Points on a hilly landscape, in no order, each with its height.
A ball rolls from a point to the lowest of its 2 nearest points, and stops where none of them is lower. Distance is the straight distance between rows; heights are no part of it.
Rakaz: [ 39   1   5 -50 -15  30  30 -31 -12 -32   2  26 -14  34  -5  47  -4 -22
  29  62]  h=454
Ninus: [-22 -72 -38  34   5 -35 -17  16  28  30  -7  -8  -4  -2 -36  -3 -28 -10
 -40 -76]  h=441
zodu: [ 39 -35 -17 -85 -68  33 -26 -31   5 -62 -38 -11   7  25 -26  39 -21  19
 -24 -45]  h=366
napil: [ -7 -50  -4  48 -18 -53  17 -45 -62  25  12  52  -9 -39  31  29  22 -13
  52   1]  h=540
zivu: [ 84   5  33 -55 -49 -10   9  12  -1 -89  24 -36  19  40  44  27 -16  27
 -35 -25]  h=389
baror: [-35 -14 -43  46  41 -53 -26 -17  50  31  24  25 -23 -29  64 -87  24 -38
  13 -29]  h=407
vok: [-43   4 -13  34  58  -6  43 -45 -47  22  -8  20  -2 -15  -8  -1  22 -23
  43  17]  h=490
Kuzum: [ 11 -39  -7  56  -5 -21  47   9 -61  77  19 -24 -36   3 -47  13 -23  19
 -15 -12]  h=373
gub: [-75 -22 -54  17  24 -59 -21  14  47  35 -14  45   8 -57  19 -16 -15   1
  12 -53]  h=457
tuz: [ -4  12 -13 -35  -6   7 -11   5  20  44 -43 -57  29 -26   3 -16  16 -12
 -56 -97]  h=725
tumol: [-23  -3   8 -11 -10   5 -50   5  14 -37 -49 -25 -21 -51  40 -82  49  -8
   3 -35]  h=730
Guz: [ 66  -4   0 -82  -1  11  14 -16  35 -63  24  34   7  61  26  10 -47  21
   6  54]  h=541
rem: [  5  10 -39 -44  11  52 -35 -54  15 -20 -68  19 -30   4 -50  47  -5  17
  -3   3]  h=504
zeseb: [  8 -49   0  38 -32 -38  34  38 -38  55   9  -7 -14 -50  14 -17 -27  41
  -1  38]  h=376
Suked: [ 37 -25 -20  44   4  24   6  36 -49 -28 -13 -46  80  29  19  -8 -16  50
 -30 -55]  h=335
Bes: [-39 -11 -23  44  17 -56 -27 -20  21  12   2  24 -17 -35  37 -93   8  24
  25 -56]  h=391
Petul: [ 17  18 -15  -7  -1  46  13  -4 -54 -37 -74   0 -47  -3   3 -12   6  32
  44 -11]  h=332
netip: [ 34 -43 -44   6  15  48  22   8 -67  -5 -24  51 -18  52 -26   9 -11  17
  17  15]  h=445
gipet: [  3  67  37  28  18  14  16  38 -10  18   2 -42  36 -10 -19 -23 -14  38
   6   1]  h=465
taru: [-12  16  23 -18  -2   9 -15 -16  46 -42 -14 -61 -40 -13  31 -32  21 -40
  -6  79]  h=738
zirup: [ 10  63  17  -6 -27  10  18  20   6  63   7  52  38 -22  -7  52  19 -12
 -18 -13]  h=110
feg: [  2  12 -11  15  21  26   6  25  -8  27  26  55  39  32 -21  31  -1 -11
  -5  70]  h=418
pazez: [  0   1 -22  29  27  32 -25  23 -21  11 -27   0  28  16 -62  12  -4  41
 -16 -57]  h=575
kiz: [-37  -8  21 -11 -60 -60 -17   8  27   7  42 -36  16  14 -50 -19 -38  34
 -51 -61]  h=330
zavis: [ 53  32  -7  10  29  39 -40   9  -1 -74 -14 -29  43  11  -2  24 -10  61
 -58 -11]  h=595
nomef: [ 19  -5 -21   1  41  54  34 -40 -75 -13 -35 -12 -43  12  12 -12  -3  10
  31  58]  h=428
pivo: [ 19  57  58 -44 -43  -2  53  -3 -25  41   7   4  13  -5 -13  52   6 -16
  23 -16]  h=619
miv: [-27  -5 -14  37 -20 -85  -5  25   4  47  42  21  26 -18 -68  -1 -22  48
 -87 -31]  h=411
vun: [ 15 -59  60 -17 -52 -26 -16  -3   4  12  10 -18 -31   0  -2  31  26 -53
  10  -2]  h=651
musen: [-20 -46 -17  34 -13 -53  34  -6 -53  78 -13  24 -14 -52  15  32   8  -6
  22  -7]  h=546
zipo: [ 22  -5   2  69  21  31  -5   8 -31 -41  -8 -10 -10  43 -35  -5 -28  47
  35  28]  h=563
ralu: [ 14 -25 -12 -26  20  11  25 -19 -19  26  14  43   7  37 -10  17   0 -34
   8  67]  h=434
Reli: [ 38  -3  29   3  10  10   5   5  27 -64  37 -24   4  51   6  11 -19  36
  19  49]  h=277
kuzi: [  2 -68 -13  71  -8 -44  -2   7 -38  48   9 -18 -33 -38 -32  24   5  38
   0  -7]  h=363
zolus: [  7  37  52 -23 -58 -10  18 -13 -17  38   5  20  -5  -9 -26  91  13 -16
 -11 -54]  h=627
buti: [ 26  29  40 -26  -2 -15  87  13 -29   0  58 -20   8  49  27 -20 -52  19
  15  33]  h=600
dom: [ 58  22   7  -3  28   7  39  40 -16  -3  44  26  11  42  45  28 -32  33
   5  28]  h=375
gil: [-19 -88 -11  23 -33 -16 -78  22  18 -35  -7  42  49  -2  15  10  44 -28
  -6 -41]  h=597
Kaz: [-12  47   2 -15   3  13  28   7   1 -32 -33 -11  14 -15  52 -55  -3  36
  68  24]  h=498
bagi: [-36 -55 -20   0 -27 -32 -86 -10  41 -48 -15  27  10 -18  42 -41  56 -32
 -13 -49]  h=583
noged: [ 65  11   8 -62 -57  39  12  26 -53 -21  -2  27  22  30 -14  49   2  -9
 -41 -39]  h=403
sabe: [ 28 -32  -6  24  35 -23  23  48   4 -27  37  -6  34  30  58 -31 -43  58
  42  44]  h=264
belez: [ 63  33 -27  28  44  62  14  40 -32 -15  -5 -54  -2  32 -21 -36  -8  43
 -65 -16]  h=585
bib: [ 32  48   6 -10  25  42 -17   6  19  15  -3 -56 -34 -15 -17 -45  35 -33
 -60  44]  h=377
zum: [ 23  29  13 -12   7  38   9  46  13  17 -10 -56  -9   0  12 -64   9  -7
 -41   2]  h=357
rino: [ 47  25 -16  54  22  54 -37  29 -14 -39 -13 -51  28  11 -26 -19  13  36
 -58   1]  h=590
gem: [-25  28   5   8  10   7 -38 -47  23 -23 -33  54  -1 -36  40  67  63 -46
  28  -5]  h=658
nofav: [ 38 -27   9   9 -17  25  43  36 -71  38  -9  20  -2  -5   2   9 -15   0
   3  -7]  h=421
salap: [-27  11  -9 -33  59  10  49 -43 -30 -21  24  -1  47   4   4 -15   5 -19
  20  90]  h=582
revum: [  8 -61   2  61 -25 -35 -30  36   2  42  34  37  14 -28   5  30  13  -5
 -16  12]  h=392
Ver: [ 15 -26 -19 -28  22  18  -9   5  21  36   2   5 -27  -2  32 -29  37 -77
 -13  45]  h=379
vibak: [-34  26  37  13  -7 -10 -30  13  24   6 -43  -8  12 -63  41  -3  27  -7
  28 -13]  h=307
zonep: [-51   5  20  23  18 -58  22 -43  58   2  -2 -30 -20 -40  42  17 -14 -81
  39   0]  h=456
zeni: [ 19 -20   9  37  12  -4  69  28 -25  11  55 -10  26  15  67 -46 -20  11
  30  94]  h=592
ridaf: [  2   6  70  13 -78 -30  10   1   3  26  23  -2  28 -33 -17  65   0  -3
   5 -35]  h=634
Tigu: [-40  10 -53 -27  43  19 -51  -7  33  -9 -62  43 -15 -16 -48  12   7  -1
   6 -55]  h=552
pazut: [ 38  34  38 -21 -18   2   7  37  33 -38  34 -44  32  45   7 -22 -22  46
  -4  22]  h=308
nur: [ 31  37  31 -42 -32  17 -25 -18  27   5   8 -13 -12  -4 -16  50  45 -39
 -39  -7]  h=687
papob: [ 20 -16  34 -19 -36   4 -33 -26  36 -12  -5  -2 -23   1  -7  74  46 -75
   9   2]  h=668
deku: [ 35 -11  14  13 -12  19   8   7 -42 -42 -45 -37  -5   5  -9   0   7  24
  32 -17]  h=336
ber: [-28  25 -12 -49   0  22 -10  33  28  22 -61 -52  22 -31   0 -63  13  -4
 -19 -49]  h=727
nize: [-35 -51 -13  -6  12  -7   8 -32   9  13  -5 -11 -72  31 -11 -22   8 -48
  37   3]  h=398
timoz: [-43 -23   2  19  -2 -65  -8 -21  12   4  20  15 -25 -24  39 -70 -18  10
  48  12]  h=383
Siv: [ -7  34  -3  38  37  38 -44 -59  -8 -40 -26  22 -40 -27  20  11  64 -25
  14  20]  h=459
bem: [ 43  33  20 -26 -13 -13  23  54  -2 -56  56 -18  43  42  51 -25 -48  51
 -26 -27]  h=333
bev: [ 53   5 -18  -7  27  62  33 -18 -70   7  -5  20 -27  50 -34  67  10  -4
 -16  52]  h=471
pov: [ -6 -65   5  31 -33 -51 -10  -5 -23  15  -4  55 -34 -60  59  23  31 -26
  34 -41]  h=532
Fel: [  4  44  12 -49 -33  13 -43   6  43  18  15 -14   3  10  -9 -10  21 -50
 -92 -74]  h=712
Puse: [  8   7 -18  56  21  38 -27   1  -9   5   5  -7  10  36 -69  -3 -24  42
 -10   7]  h=569
redap: [ 20  -5  26   6  28  23  10 -14 -16  36 -15 -61 -59   5   6  -1  60 -66
 -24  48]  h=334
Vot: [-43 -18   4  41  34 -28  18 -51  -2  25  17  12 -12  20 -46  89 -14 -32
  29  -3]  h=315
Dib: [ -35   11    1  -26  -77   -3  -57   32   22  -12   75    3   32    3
   -1  -25   21  -55 -105  -52]  h=444
mos: [ -3 -74 -13  23 -14 -35 -21  10  58   5   1 -24 -18 -25  25   5   7 -78
 -23 -68]  h=561
gotat: [ 15  77  17 -63 -29  34 -19  -4  51  18  10 -17  -5 -24 -22   0  28 -24
 -67 -23]  h=701
beti: [ 30  50  38   9 -14  30  11  52 -29  13  70  15  -1   1   5  -1   9 -29
 -64   2]  h=420
Mulun: [ 17 -47 -14  57   4  -3  21  20 -58  21  -4 -22 -40 -31  21 -32  -6  23
  23   7]  h=371
paz: [  2  14 -49 -30  37  41 -13  12  27 -42  -5  53  27  41 -21 -18 -21  35
   9  57]  h=203
biz: [-37   6 -58 -19  55  10 -11 -73  -6 -18 -27  82 -10  19 -43  44  11 -25
  40  24]  h=316
pigo: [ 34 -18  50 -45 -60 -21  44  55  -2 -21  24  -3  34  14  58 -23 -50  33
  33  -7]  h=353
nelur: [ 23 -37  -1  58  -4 -33  16  70  -1 -17  42 -27  55   2  26 -36 -47  75
  -2  12]  h=274
Zas: [-21  36  13  40  18  18 -31  -2  46  35 -13  37  36 -15 -40  66  33  -7
   0 -21]  h=135
Pefil: [ 16 -12  17 -41 -48   6 -16   8 -13 -39 -25  15  19 -12  69 -34  10  15
  61 -24]  h=505
Zezom: [-19  50  30 -30   6   8  19  22  50 -19 -21 -28  28 -20  11 -43 -15  36
  42  50]  h=492
ruf: [-18  78   2  12  22  16   3  -9  19  78  15  25  27 -11 -42  61  17 -13
 -22  -2]  h=43
Pil: [-21 -79 -10  80   7 -50 -38  17  -8  35  12  43 -12 -66  30  32  55   5
  -5  -8]  h=404
fimu: [ 43  97   2  -2 -10  74 -16   7 -32 -39   8  12  21 -16  -9  41  19  30
 -83 -57]  h=300
Pem: [-26  35   7 -52   1  12  15 -22  28  33 -25  38  31 -16  29  51  23 -25
  38  35]  h=384
Vave: [ -26   -4   -9  -25    0    4  -12    9   36  -45  -25  -17  -12    9
   11 -112  -26   12   34   25]  h=394
gafib: [ 21   3  28  29   1  10  -6  51  18  47  24  19  43  -7  21 -13  22 -18
 -18  48]  h=584
futu: [ 17 -33   5  79   3   4   9  19 -46  13  32 -18  -8  17 -31  12 -10  38
  23  36]  h=560
Vodu: [-53 -36 -11  44   0 -87  21 -19  42  19   7  -8 -29 -33  32 -18 -34 -16
  37 -25]  h=364
sudo: [ 45  24 -11 -54  21  14  24 -13  15 -62   4  37  31  35  29  50 -41  33
  33  76]  h=562
Dit: [-12 -39  -9  57 -30 -28 -31  43   0 -17  26 -27  84  19  -1 -32 -39  73
 -34 -19]  h=282
Lufaf: [ 20 -12 -40  -2  29  49   7 -45 -77 -29 -38  35 -50  35  -4  10  26 -11
  26  22]  h=436
golib: [ 32  11 -25 -16  14  62  -2  22 -52 -57 -77  -6  13 -29  40 -19  12  45
  29 -22]  h=326
Bote: [ 73  -9 -30 -58 -11  35  -6 -11  15 -41  21  32 -18  50   0  29 -39  -6
 -38  59]  h=516
zer: [-18 -12  36  29 -16  -7 -33 -14  17   1 -15  45 -14 -39  58  58  63 -65
  42 -30]  h=641
balek: [ 18 -30  31  10 -38 -20   1  -7 -34  26 -28 -56 -37   5 -40  10  -6  -9
  -1 -73]  h=365
Daz: [ 31 -11  31   5 -25 -20  48  22 -15  20  46  -9  25  14  35  -5 -37  14
  29  58]  h=596
Teto: [-16  23  17 -24 -29 -12 -41  30  38  19   1 -50  28 -34  -4 -33  34 -27
 -79 -77]  h=721
mevi: [-40  18   8   4  24  -9 -34 -45  46 -38  -5  10  -5   4 -15  -6  25 -21
  30  42]  h=279
Kol: [-19 -73   6  59 -30 -86   6   1  -4  11  16   6 -20 -39 -13  42 -13  20
  16   7]  h=355
zet: [  8 -32 -16  45  25   6  16  -5 -34 -13   3 -23 -43   8  17 -79 -10  28
  46  51]  h=378
nulop: [-24 -18 -38 -35  11   3  -3  53  18  32 -10   6  33   7  -8 -63 -32  16
   3 -14]  h=143
padun: [ -1 -18 -37 -62  -9  19 -29   4  24 -27 -19   0  -3  54 -55 -34 -40  15
 -11  21]  h=251
regup: [-37 -50 -59  45  19 -63 -32   0  44  20   1  71 -19 -45  46 -41   1 -32
  -7 -54]  h=433
vari: [ 15  -1 -17 -60 -21  35  -7 -32  -1 -46 -68  24 -15 -11 -22  38   6   4
  43  -8]  h=489
bon: [-52  16  37  65   1 -43 -19  -2  38   1 -13 -21   9 -72  34  19  13   4
  58 -37]  h=325
Sut: [ 89 -13   0 -55 -40  29   3  23  -7 -63 -10 -21  -4  18  13  19 -20  12
 -20 -21]  h=396
Bufen: [-39 -18   5  22  34 -22  60 -29 -60  52   7 -13  -2  -5 -20  19 -13  -3
  25  41]  h=499
Vem: [ -7 -31  42  26 -37 -31 -62  -9  36 -37  22  38  -7 -16  36  21  71 -43
  44   0]  h=624
mugi: [-16  19 -11  39  32  -1  27 -66 -88  -3 -28  44 -32  -1   8   6  32  18
  58   2]  h=481
bodog: [-11   5 -27 -27  34  20 -29  35  38   8   6  14  35  48 -35 -53 -36  24
 -18  33]  h=187
vuk: [-47  -8 -19 -39  33  -4 -19 -15  32 -15 -38 -45 -46   0  10 -91  -4 -10
  18 -15]  h=402
nefu: [ 13  19 -17  13  10  30  11  37 -43  10 -20 -46  27  18 -40 -30  -1  34
 -39 -51]  h=579
givo: [-17 -17 -18  71  43  17 -59  20  12   8 -16 -30  20 -12 -24 -22  32   7
  -7 -10]  h=572
nota: [ 27  -5  -3 -76 -42  36 -27 -12  42 -58 -28  -7 -30  42 -48  15 -29   1
 -23   4]  h=319
Nibuk: [-46   9   9  70  38 -16 -33 -44  13   3   3  -2 -17  13 -60  46   3 -16
  25  -2]  h=275
rep: [-24 -16   7 -40  -6  -2  14  -2  19 -24  21  18   8  26  47 -50  -7 -23
  41  88]  h=750
Luta: [ 27 -37  60 -13 -78 -33 -14   8   3  25  50   2  11   8 -14  68  13 -36
 -27 -13]  h=642
sopo: [  1  32  59  -6 -12  28 -16  16  33  18 -30 -63  -5 -45  12  -8  29 -22
   1 -15]  h=290
guvi: [  8   1  -7  35 -25 -27  23  15 -40  75  44  16  -7   2 -56  24 -21  16
 -55 -29]  h=388
poz: [ 59  16  -6 -23 -38  39  45  25 -77  30   0  14 -12  13  -1  22  -8   1
 -40 -50]  h=414
bomo: [ 50 -20 -37 -12  18  31 -19  48 -36 -57 -32 -44  62  38  48 -26  -3  36
 -47 -47]  h=331
Lekud: [  4  -9 -26  36  48  40  25  31 -41  99  13  41  20   6   3  12  13 -20
 -21  27]  h=442
mobus: [ 11 -40   8  33 -40 -38 -12  47 -12  30  29  10  41 -15  12 -18  -4  35
  -9  19]  h=385
gog: [-57  -7  15  40  14 -63  -5  -2  57  12  -3 -43  -1 -54  -4 -16  -6  13
  28 -36]  h=344
sud: [-27   6  48  19 -16 -16  29 -24  -8  20 -11 -10   6  -7 -24  50 -10  13
  44   3]  h=512
Nomun: [ 24 -30  -3  20  33  44 -27   0  30  30  -9 -27 -51 -14   2 -19  61 -73
 -35  46]  h=358
vunob: [  8 108 -26 -45 -27  63 -27  -3 -14 -52  35  21   2 -21  -9  25 -22  31
 -92 -44]  h=276
pova: [  5 -11  27 -25 -29   8  -5  -5 -21 -19 -25 -44  -6  28 -45   8 -16  23
  -5 -42]  h=350
Dop: [ -5  19  -5 -51  11  -7  15 -41  25  39   1  24  22   7   1  41  34 -68
 -18  44]  h=419
Vivur: [ 31  27 -11 -47 -12  57  -2  32  -7 -32 -69 -30  46 -27  17  -8  17  37
 -14 -28]  h=322
fove: [-24 -47 -39  24   2 -40  11   8 -29  45   5  49  -6 -19  -6   5 -30  22
  24   8]  h=551
gusu: [-63  -8 -50 -32  38  -9  43  -6 -26  69 -28  32 -10  -5  -1 -31 -25   2
  44  -5]  h=142
lebi: [-40 -53 -13  30  28 -43 -15  -6   6  18  -6 -22 -38  10 -75  13 -48  -2
  -7 -67]  h=452
Rido: [ 39   3 -24  -8  62  36  40 -23 -18 -35  -6 -53 -30  25  14 -36 -16 -16
 -25  86]  h=412
Muvo: [ 28  46  -9 -10  64  47  31 -25  10   5 -19 -67 -23  -8 -15 -28  -3  -6
 -53  79]  h=400
noruf: [  6  10 -35 -17  52  39  54 -69 -57 -39 -29 -31 -45  -1  23 -49  12  -4
   4  86]  h=422
runin: [-15 -13  27 -35 -49 -10 -14 -16  -1 -40 -19  35 -10 -15  43  12  24 -27
  70   4]  h=513
tubat: [-51   8 -26  32  51 -33   0 -61  12   5  -2  22 -34  -8   5  -5  -2 -33
  34 -49]  h=220
met: [ -7   2  16 -13  -7   9 -48 -36  40 -42 -42 -41 -41 -28  25 -52  31 -20
  24  17]  h=733
Rif: [ 35  89   3 -59 -18  52  18  33  14 -27  -1 -60 -19 -13  11 -59   5  21
 -80 -19]  h=323
giseg: [ 66   3 -15 -42  24  53  15   1  -5   4  12  37  -7  21   7  26  -6   8
 -45  68]  h=497
Sim: [ 42  35  40 -64 -14  -7  53  35 -10 -32  27 -38  23  23  73 -37 -33  28
  -1 -19]  h=343
tiku: [ 46  42  31 -59   1  21  87   1 -27   6  14 -33  -8  26  32   8 -18  -5
   1  36]  h=606
loru: [-42 -28 -24   3  13 -23 -42  35  46  56  13  51  38   7 -42  19 -15 -12
  -4  -9]  h=762
dano: [ -8  36  16  36   2 -10  26  62 -15  25  29  -7  45 -20 -16 -23 -39  62
 -31 -10]  h=460
sesip: [-17 -19 -26   0  15 -12   0 -27  -8  15 -44  24 -31 -30  13   2  22 -19
  30 -64]  h=186
Lati: [-28 -40 -44  43   8 -60  -6  31  24  51   4  11  27 -42 -33  12 -18  33
 -62 -50]  h=429
podeb: [ -6  31  49  69 -33 -18   2  -6 -27  32  16 -43  -9  -9 -51  11 -10  41
 -17 -27]  h=393
nez: [  0  -4 -32  14  31  48 -26  -1   3 -72 -24  41   5  19 -26  -9 -22  66
  38  18]  h=161
lok: [-13  49  -1 -36  38  20  36 -42   5 -34  17  18  48  20  21  38 -19  13
  31 104]  h=573
lop: [ 10 -39  27   1 -32 -18 -60   6  30  -9   3  24  25 -12   5  31  45 -26
   3 -29]  h=608
sen: [ 48 -25  19  28  29  -6  29  29  -2 -40  63 -12  -8  77  33  -6 -28  42
  42  47]  h=242
zikes: [ 75  -4 -19 -60  -2  38  15  35 -38 -63 -64 -40  40   3  54 -21  -3  32
 -23 -53]  h=327
zafas: [-27  39 -22 -53  -4  28 -19 -46  40 -23 -25  65  33  -4 -43  87  14  10
  39  21]  h=707
kap: [-13  -5   9  41  16  24 -44  37  33   7  -3   3  32 -20   6 -17  32   4
   8  35]  h=577
Zuvop: [-30 -38 -36  65  34   0  13   3 -36  40  14  13  -5   1 -38  -6 -21  38
  18  25]  h=555
Kagev: [  5  16 -22  -6  20  33 -37 -48  22 -77 -24  25 -12   3  -3  -7 -38  50
  39  72]  h=188
Lefe: [-35  32 -18 -64  -2   3  -4 -32  48  20 -14  41  24  31 -42  55 -18 -10
  14  11]  h=728
letil: [  5 -36 -11  63   8   3  19  33 -28  99  17  12  -9 -29   7   5  30  -8
 -16  39]  h=437
peg: [-23 -22  24 -48 -11 -30  45 -11   6  31  21 -43 -24  -3  27 -38   4 -49
  32  55]  h=749
fovo: [ 20  28  52 -14 -80   6 -15  40 -32 -17  78  49  29   3  15  33   7 -33
 -72 -45]  h=435
vilof: [ 67  12  21  16  18  46   3  10 -26  -2 -12  10   5  23 -12  43  11 -11
 -24  47]  h=484
dobun: [  7  22 -21  46  11  13  54  35 -54  92  42  28  23   4 -23   1 -20  23
 -28  40]  h=448
gubiv: [-27 -13  15  45  19  -6 -52  10  44   2  12  12   2  -1 -55  38  16  -9
  -7 -19]  h=216
Zamu: [ 46 -20 -17 -59 -56  27 -11  -1 -41 -32 -46  -5  22  26 -31  23  18   4
 -44 -70]  h=390
namo: [-43  26  10   6  25 -17  14 -93  -2 -45  -5  -9 -63  18 -27 -12   0   1
  58   2]  h=536
Mubi: [ -5  27  28  24  35   4  10   2  12  59 -25 -54 -24 -45   4 -13  30 -36
  -5  -3]  h=272
kuro: [-26 -13 -19 -39 -10  16 -18   8   2 -44 -69 -48  23 -37  14 -71  26  23
   2 -44]  h=729
mef: [-36 -42   5 -18   1 -42  70 -22 -34  34  14 -36 -15 -11  29 -46 -33 -10
  33  62]  h=752
rodab: [-20 -42   2  45 -23 -53 -12  28 -19   7  22 -42  35   4 -56  -7 -35  58
 -35  -6]  h=292
nudok: [ 44  65  -4 -16 -19  55 -14  24 -10 -24 -26 -12  30 -18 -16   2  17  23
 -51 -30]  h=314
vuzi: [-43  30  26 -37 -51 -24 -42  41  31  17  56  -3  19   0 -27 -45 -13 -22
 -80 -44]  h=413
Banup: [ 50 -31 -22  15  31  34  49  23 -68  28   9  20 -28  62 -37  28 -13   2
 -20  26]  h=458
Vul: [-40 -52  -4  58  11 -79  -1 -44   3  24  26  29 -21 -17 -25  77 -22  10
  32   8]  h=341
beb: [ 49 -42 -38 -83 -34  47 -22  -8 -11 -76 -52 -22  12  10  17   9 -22  18
 -29  -4]  h=387
bala: [ -8 -55   4   0  -6 -21  -4 -15 -23 -11 -26 -29 -65  16 -31  -6   0 -24
  31 -52]  h=380
mugo: [ 20  29  37  31 -32  11   2  30 -15  16  37 -18   0   6 -38  -3   6  10
 -50 -19]  h=406
zuko: [ 76 -12  30 -80 -47 -20  30  29   7 -55  21   3  37  42  53  18 -46  27
  23 -22]  h=367
senem: [-11   5 -19  56 -32 -34  13  20 -44  43  74  38  10   8 -76  11 -36  68
 -75 -33]  h=397
bosat: [ -8   4  65  15 -28 -36  20  -9  -2  22  15 -77 -26 -13 -53   8 -21  10
 -14 -37]  h=382
mul: [ -6 -47  17 -12 -50 -21   0 -28 -28  -2 -11  44 -53 -17  43  26  17 -46
  45 -20]  h=523
Zag: [ 40  26   2  -5  38 -15  12  72 -16 -28  46 -14  60  48  44 -14 -37  94
 -43 -29]  h=347
sikir: [ -9 -24  15   4 -24 -39   0  11  14   1  12 -44  16  15 -55 -52 -60  49
 -10 -24]  h=305
Mato: [-41   7 -43  42  31   6 -59  -3  28  -3 -30  10  -1  -7 -27 -20  19  -9
   9 -54]  h=564
dakit: [   1  -16   -6   11   12   -8   -2    9    3  -59   16   -8  -12   16
   39 -104  -11   17   50   48]  h=386
sele: [-11  48  -8 -11  21  40  17   3   3  18 -10  46  38  -1  -8  20  27   3
  26  52]  h=405
giva: [-15   5  31  31   6  -1  64  -3 -34  62 -19 -36 -17 -12 -28  33  -6  -5
  29  -4]  h=507
kug: [ -3  -4 -44  -7  30  26 -60 -31  27 -18 -41  34 -18 -13 -39  49  24 -19
 -11 -11]  h=529
fep: [ 11  28 -21  44  26  -8  53  38 -28  46  37  14  29  25 -26   0 -56  72
  -5  16]  h=453
Badi: [ 18   7  21   3  20  10  13 -28  17  42 -23 -52 -53 -16 -11  30  47 -67
 -20 -21]  h=299
Pifu: [-19 -64 -17   5   6 -24 -63   8  65 -17  -6 -12 -21 -21  41 -55  31 -52
 -13 -45]  h=571
Dol: [-31  74  48   1  26 -13   9   9  44   8   0 -46   4 -11 -18 -16   0  25
   8  13]  h=477
kefa: [ -22   13  -49   -3   27  -13  -43 -109   13  -31   -6   66  -25    6
  -25   19   24   -7   18   41]  h=381
Risa: [ 55  20 -10  15  44  -6  34  64 -34  19  69  23  19  41  58 -16 -24  60
 -26 -19]  h=362
pifo: [-17  24 -16 -33  17  30 -28 -71  44 -19 -30  53  -2 -14  -1 104  34 -32
  40  -3]  h=683
tas: [-25  35  44 -35 -38   5   7  16  13 -42 -24  -7  39 -50  60 -40 -16  28
  70  -6]  h=501
Tegul: [-20  26  18  -4   5   5 -27 -40  34 -60 -22 -25 -18  22 -26  14 -12  25
  49  51]  h=224
lano: [  5  70  24 -27 -21  21  14  48  14  -5  34 -41  -5   9  14 -61 -20  12
 -56 -10]  h=342
Seg: [-37  10 -19 -47   5  -5  19   0  -3  30 -45  35 -15  -6   0 -14  -5   3
  37 -39]  h=164
Vig: [-21 -57  19   8 -41 -54 -10 -13  58  11  14   8 -11 -44  30  40  -7 -60
  12 -44]  h=543
mika: [ -8  20 -28  41  44  -2 -65 -70  16 -32 -13  46 -45  23   3 -11  59 -12
  13  25]  h=430
tem: [-59  22  15  -4  33 -23  -1 -22  50  23   8  -5   9  -4  11  29  24 -41
  22  23]  h=338
gan: [-13 -29  18 -28   2  -8   1  -9  27  36  17   4  -5 -15  33  31  48 -92
  -8  39]  h=399
gilud: [ -1   9   4  43  -1  14 -23 -48 -36 -30 -35  41 -43   6   5  21  53  11
  36 -13]  h=472
Navib: [-51  28  22 -52 -47 -41 -10  11  32  25  73   0  -5  15 -46 -37 -58  -1
 -48 -48]  h=372
Gutol: [-69  17  18 -10  24 -51   5 -44  72  -4  15  18  23 -34  49  -6  22 -80
  47  31]  h=401
Bavu: [  2  -7  25 -45  -3  -5  23 -16  33 -16  17 -46  -2  15  16 -19   2 -55
  18  90]  h=744
leze: [-16   6 -16 -49 -13   7 -34  24  59  38  16  64  39  26 -43  31  -7 -11
 -11  -2]  h=748
Zabib: [ 36 -25   7   9 -16  -2  39  55 -43  66  32   7  -4 -12  32   0   9 -11
 -29  22]  h=427
nuve: [ 17  10  27 -37 -27  -1  57  -3 -27  22  -5   2   5  11  29  18   9 -39
  16  27]  h=612
mem: [-34 -22 -19  54  44 -30 -17 -21  47   9   3 -57 -64  38 -64  -3 -38 -19
   7 -44]  h=468
Kezog: [  9 110  -4 -74 -38  64  -6   2 -17 -54  15 -30 -15  -5   2 -22 -16   2
 -79 -36]  h=302
mig: [-53 -14  17  23   7 -41  10 -57  -4 -14  -6  11 -24  15  -1  21  -4   4
  63  16]  h=522
berud: [ -49   62    4   21   43  -34   -4 -111   43  -59  -12  -21  -27   -6
   -6   -6   17  -16   49    6]  h=559
pilig: [-41  14   7 -23 -84  14 -38  42 -35 -46  82  22  29   8   7   8  12 -34
 -82 -37]  h=446
Levo: [-46  14 -51  14  59  -1  -2 -71 -20 -10 -25  47 -33  23 -25  25   6 -18
  33 -42]  h=260
denuk: [-31 -29   4  39 -21 -70  25 -32  87 -14  16   5 -13 -47  56  20 -29 -82
  44 -50]  h=506
vedim: [ 23 -19   4  46  10   2  23  60   3  46  33 -12  34 -11  53 -51   0   2
  -3  72]  h=589
nufum: [-35 -23 -30 -13  17 -42  -7 -39   7 -13 -13  -9 -56   6  20 -74 -10 -23
  38   6]  h=395
Mibi: [  0  17   6 -51 -10  29  28 -48 -37  -7 -42  29 -21   8 -19  64  16 -22
  36  10]  h=475
tari: [-25 -21 -58 -23  23  11  28  20 -12  56 -13  31   7  16  -1 -63 -34  -2
  15  33]  h=121

Call two points neighbours if one is among the 2 nearest of the other. Go from one point of each pair to the other, from neighbour to neighbour, staying as low as possible. Name the highest point that can't be avoided.
Mulun / bem -> pilig
bem / nez -> Sut
Pem / vunob -> Dop
tari / nez -> paz
vunob / Mubi -> nize
Mubi / Mulun -> vuk

For each start below, name the point where the ball stops.
belez -> zodu
runin -> zodu
leze -> nez
Teto -> Pem
pilig -> vunob
sudo -> vunob
sud -> tari
miv -> ruf
